Each row is a point on a tangle of strands that fork, close into loops and nearly touch. The rows are in no order.
(in the rows, 128 means zero)
Two points are linked if the straight distance between their rows is under 84.6. Some points are linked to none.
soki: [126  80  92 178 147 101  80  74 126 165 119 142  84   9 103 150 102 186
 141 114 104 170 176 152 107 130 181  81]
Gur: [114  86 112 155 139 117 119  88 136 149 125 134 121  71  99  99 120 205
 127 138 105 143 179 112 122 110 213 133]
Met: [112 129 138 144 114 198 149 101 129 134 163 117 142 167  88  87 150 149
 118 158 149 131 145 108 130  89 146 171]
Gop: [120 152 121 133  98 134 142 104 137 128 122 131 133 164  75  80 146 158
  90 143 111 122 168 103 138 110 203 182]
gozu: [202 146 165 112 152  87  97 157 186 138 125  86  76  36 149 154 135 159
 135  87 208 139  96 186 105 108 124  96]
Vani: [137 146  90 134 129  85  99 108 122 141  95 135 130 100 132 158 134 124
 119 118 115 143 137 180 128 151  95 115]
Lutik: [156 117 183 110 146 140 164 170 146 116 144 108 146 172 130  84 144 129
 150 141 136  89 142  54 121  98 184 154]
Morag: [ 77 123  98 160  99 196 124 100  83 125 156 140 141 174 113 145 120  85
 115 148 114 140 116 143 149 140  55 127]
Sizu: [146 125 137  95 148  70 145 142 138 122  91 132 126 109 143  95 142 160
 138 112  84  95 153  69 113 146 201 118]
Fur: [ 91 146 138 123  89 183 130 144 120 112 135 125 120 226 139 152 111  49
 108 104 158 136  57 123 146 146  51 127]
rovo: [148 111 150 105 135  66 144 136 157 122  94 131 107 100 141  82 139 186
 131 115 106  93 157  58 120 136 237 127]
fuve: [176 114 132  66 164  61 112 194 140 108  99 130 122  49 205 169 126 130
 148 108 138 108 107 152 118 141  91  81]
Vegem: [ 87  74  79 159 138 158 123  78  71 141 129 159 165 103 118 124 122 143
 153 174  69 143 162 136 133 131 100 114]
dele: [ 80 148 118 141  83 188 122 121 107 124 147 131 125 219 117 144 117  55
  92 111 147 141  68 136 156 144  46 124]
Deg: [180 166 124 118 139  67  95 133 163 146 105 110  95  63 143 152 125 139
 113  99 162 140 121 184 108 137 135 103]
duzoz: [142 171 109 150 111 118  97  92 151 158 129 117 111 110 103 148 134 144
 104 128 155 161 124 175 125 127 106 129]
vila: [ 92 127  86 159  99 149 115  66 109 154 129 143 137 134  76 101 134 165
  94 168  80 150 178 140 146 119 182 162]
fitar: [124 154 132  99 117 124 142 165 111  97 110 132 134 190 159 153 119  61
 116 102 126 108  94 132 142 166  80 129]
Pokur: [131 111  87 177 134 103  76  74 116 167 124 142 114  36 106 164 116 151
 130 141 117 176 160 188 121 133 122  99]
Toz: [127 127 152 141 114 188 146 108 147 141 170 115 142 163  79  91 145 172
 116 158 164 127 153 100 132  73 182 177]
Pobal: [187 139 172  99 164  92 116 179 174 129 137  99  98  47 170 154 128 157
 141  98 200 131  97 168 113 105  99  98]
regag: [145 159 132 143 117 130 116 121 168 143 142 104 116 112 120 149 136 142
 117 121 178 145 120 162 131 119  80 134]
pof: [ 96  74 100 156 133 182 134  84  82 134 152 142 161 120 105 106 129 157
 144 177  93 145 162 124 130 104 126 133]
Gak: [124 149  94 125 123  97 113 119 107 126  99 141 135 129 138 144 119 100
 117 111  99 128 130 160 136 157  87 127]
kede: [135 188 158 113  99 126 151 145 144 111 114 112 130 212 121 115 135  83
 113 118 143  97 121 101 134 132 140 159]
pov: [107 100 130  98 156 158 159 185  87  86 142 141 151 192 167 144 117  39
 145 135  89 108  79 101 141 168  94 111]
Nudar: [ 91  82  79 180 126 131 100  73  78 154 125 157 151  68 113 148 113 146
 147 159  79 157 161 162 132 136  93  99]
Naler: [116 130 149 109 101 165 131 171 139 105 149 119 123 193 150 165 116  64
 121 103 181 131  63 128 145 131  38 129]
Megu: [158 107 155 110 165  97 125 157 153 125 131 118 122  64 159 133 124 161
 160 120 156 125 126 134 119 112 119 102]
dif: [ 88  95 153 129 122 213 152 166 101  97 175 144 134 214 142 145 128  44
 133 141 145 134  50 107 142 129  65 113]
Virof: [ 87 122  88 157 111 172 126  81  85 137 141 140 145 146 111 138 122 110
 128 156  93 149 145 153 132 134  75 134]
sako: [121 168 166 107 101 154 158 175 134 106 130 121 130 241 144 130 119  43
 121 107 153  99  75  99 136 142 106 147]
dibip: [101 128  90 159 121 149 127  75 107 144 130 144 149 124  94 106 135 163
 117 152  96 147 169 138 139 120 153 144]
derat: [184 138 162  80 159  58 124 176 164 119  92 113 102  63 176 115 133 147
 151  93 141  91 113 114 112 130 161  97]
rinon: [138 124 131  96 150  69 147 148 124 119  92 146 136 107 160 109 133 148
 149 113  84 101 145  90 121 145 164 110]
Tolig: [100 137  89 148 111 133 119  99  90 132 115 137 147 138 122 147 124 115
 121 142  99 139 135 167 137 151  71 129]
Par: [108  81 120 149 143 188 144 105 101 127 164 127 159 129 112 105 139 150
 149 165 115 138 147 109 132 106 115 134]
tupu: [131 140 152  89 131 125 152 180 113  88 123 133 137 204 178 150 118  52
 132 103 128 101  79 109 141 161  89 125]
Bodaz: [129 153  94 180 111 128  91  66 141 182 147 118 113  95  82 165 125 142
 102 150 156 176 142 195 126 120 110 127]
fenum: [189 156 153 119 151  78  92 142 175 145 112  92  79  43 144 153 132 150
 123  84 176 143 110 172 102 121 141 101]
Gimi: [118 104 111 147 145 118 126 107 113 141 124 136 136  82 115 110 125 171
 140 135 101 141 162 126 117 128 149 121]
Kida: [139 166 158 117 107 131 152 146 149 117 129 114 132 183 121 113 146 112
 128 124 149 106 119 106 132 119 135 159]
Lan: [176 121 149  78 169  49 118 183 137 115  96 127 112  46 200 139 125 145
 153  95 126 109 112 130 110 137 128  88]
depap: [100 104 124 113 141 170 151 161  82  94 147 140 154 181 155 146 119  53
 142 139  93 115  90 110 133 146  75 106]
puf: [103 173 101 145  82 161 135  88 115 142 134 137 142 187  79 105 140 121
  86 154 103 131 154 132 147 119 161 186]
bezi: [125 161 120 136 112 134 130 111 126 133 127 124 142 146 111 121 132 124
 121 133 125 126 139 141 131 132 122 149]
Tipa: [133 128 132 144 132 139 124 117 139 135 149 117 133 107 118 143 132 146
 135 134 158 140 122 154 124 117  82 129]
padid: [140 127 128  99 152  93 143 157 124 113 105 132 139 118 157 132 131 121
 154 117 100 108 131 111 124 141 115 114]
delu: [179 137 173 100 159  60 133 165 170 121 100 112  92  71 155 105 139 164
 151  91 145  99 131  99 101 124 192 104]
Nofog: [104  79  83 186 138 119  80  73  94 168 126 160 133  45 103 160 106 156
 149 160 103 175 163 180 128 133  96  96]
nuni: [120  92 127 143 145 161 146 107 118 129 152 123 149 126 108  98 131 178
 138 155 122 131 163  97 129  97 164 143]
deka: [159 122 137 123 161  80 112 146 147 134 111 117 108  42 156 142 118 163
 150 110 154 134 129 148 116 126 132  91]
goru: [152 113 118  81 155  69 108 175 118 112  90 149 131  76 194 173 115 115
 148 111 118 116 106 157 125 155  73  95]
Mokup: [116 193 108 137  82 130 127 102 139 137 117 128 132 178  96 123 140 114
  86 132 123 129 144 142 137 135 138 168]
buza: [170 128 183 105 152 117 161 175 164 116 141 108 132 143 134  89 140 144
 161 139 154  94 129  69 116  96 178 144]
sekug: [152 166  99 134 126  68  96 113 143 145  94 123 108  85 127 149 128 139
 111 107 131 141 133 173 121 151 129 112]
foz: [ 98 111 127 141 114 205 151 108 102 133 168 126 153 168 101 105 139 131
 131 157 131 135 141 113 131 105 123 150]
Ful: [129  99 154 141 135 163 146 113 145 133 156 111 149 140  89  79 147 181
 129 153 147 123 166  85 135  80 191 163]
Fupet: [140 140 162 106 126 136 164 162 135 109 137 120 145 189 128  98 145 101
 143 134 126  95 125  78 122 120 158 147]
pigiv: [166 121 179  90 154  88 159 171 162 115 119 114 124 117 147  86 140 158
 155 123 135  84 138  61 112 113 192 127]
Gazu: [153 127 129  95 135  97 115 169 129 107 114 134 130 110 186 175 127 103
 132 109 147 120  99 165 125 148  56 109]
Zod: [169 103 179 106 173 111 129 175 166 124 144 112 116  47 163 149 127 162
 160 123 186 130 100 146 111  98  98  97]
furu: [110 146 118 116 103 141 130 145 110 107 123 135 133 183 146 152 117  72
 117 108 125 131  89 140 142 155  62 133]
Bepel: [169 123 172  93 153  64 144 156 169 124 102 107  98  91 142  85 134 177
 148 103 137  87 144  66 117 127 219 128]
doka: [112 112 104 153 115 121 123  91 133 145 124 145 121 112  92  87 125 199
  95 141  97 134 181 110 132 117 228 154]
fesu: [117  84 107 154 137  99 104  88 147 143 117 129  88  55 106 111 119 221
 114 115 113 139 176 108 112 115 251 132]
kuz: [114 147  88 175 114 125  98  60 126 169 132 133 118 101  78 138 120 155
 103 150 122 162 162 175 130 129 134 138]
rapa: [120 132 121 133 123 146 134 118 122 128 139 130 142 139 123 123 132 129
 137 137 131 133 133 131 128 119  94 138]
Kele: [ 71 134 103 158  86 207 125  93  87 127 149 131 130 204 109 143 127  62
 103 136 126 154  96 140 150 143  54 130]
nisu: [114 165 117 137  85 165 145  95 128 131 136 136 138 194  77  89 144 130
  84 155 107 129 167 110 146 109 195 187]
nis: [121 115 142  83 146 138 156 197 102  86 131 138 147 205 178 153 112  31
 134 122 111  99  69 109 136 169  91 121]
tari: [116  69 101 166 147  99  91  84 144 154 115 136  93  24 109 131 101 207
 135 111 111 144 173 126 106 132 216 104]
nide: [118  99 101 169 149 113  93  84 129 156 124 132 109  43 102 132 109 176
 136 134 115 170 168 161 114 119 150 104]
Tegot: [127 199 160 113  81 149 147 146 145 109 123 120 120 231 120 117 136  60
 106 110 157  96  96 100 134 135 129 168]
Vineg: [136 128 129  89 145 100 131 172 121 103 120 133 141 132 171 153 124 102
 146 118 123 115 105 138 130 138  80 118]
biriz: [113 137 180 112 111 180 160 181 137 101 149 127 128 240 143 132 125  35
 135 110 168 109  53  86 136 129  98 134]
bipal: [120 130 125 132 113 121 135  98 138 141 120 138 129 134  89  86 136 179
 102 141 103 125 166 107 135 116 214 162]
tonov: [111 150  94 152 106 139 121  78 125 147 130 134 136 133  90 126 134 135
 103 142 115 153 149 158 133 127 119 148]
Rilef: [106 110 172 109 124 196 156 189 115  97 173 125 143 221 151 138 126  35
 141 121 146 115  49  89 136 133  91 119]
lil: [101 122 114 122 119 155 144 139  84 107 130 140 147 173 143 150 122  70
 129 134 103 120 104 136 138 152  69 120]

A piece is all that can be reached along the links. How many separate loops has the piece of each point below (a circle has one, a figure eight two, a Y none), and how many tips (points with one link)?
Gak -> loops 0, tips 2
Lan -> loops 1, tips 1
Met -> loops 2, tips 1
furu -> loops 1, tips 0

A tip is a point with one link. Name the tips that can be reached along the links from each point below, in the order of the rows.
buza -> dif
Gak -> Naler, deka
Vegem -> vila

How many points has the smallest loop of links through each point below? Write 0 if it is on no loop.
Bodaz -> 8
Par -> 6
Sizu -> 12
nis -> 7
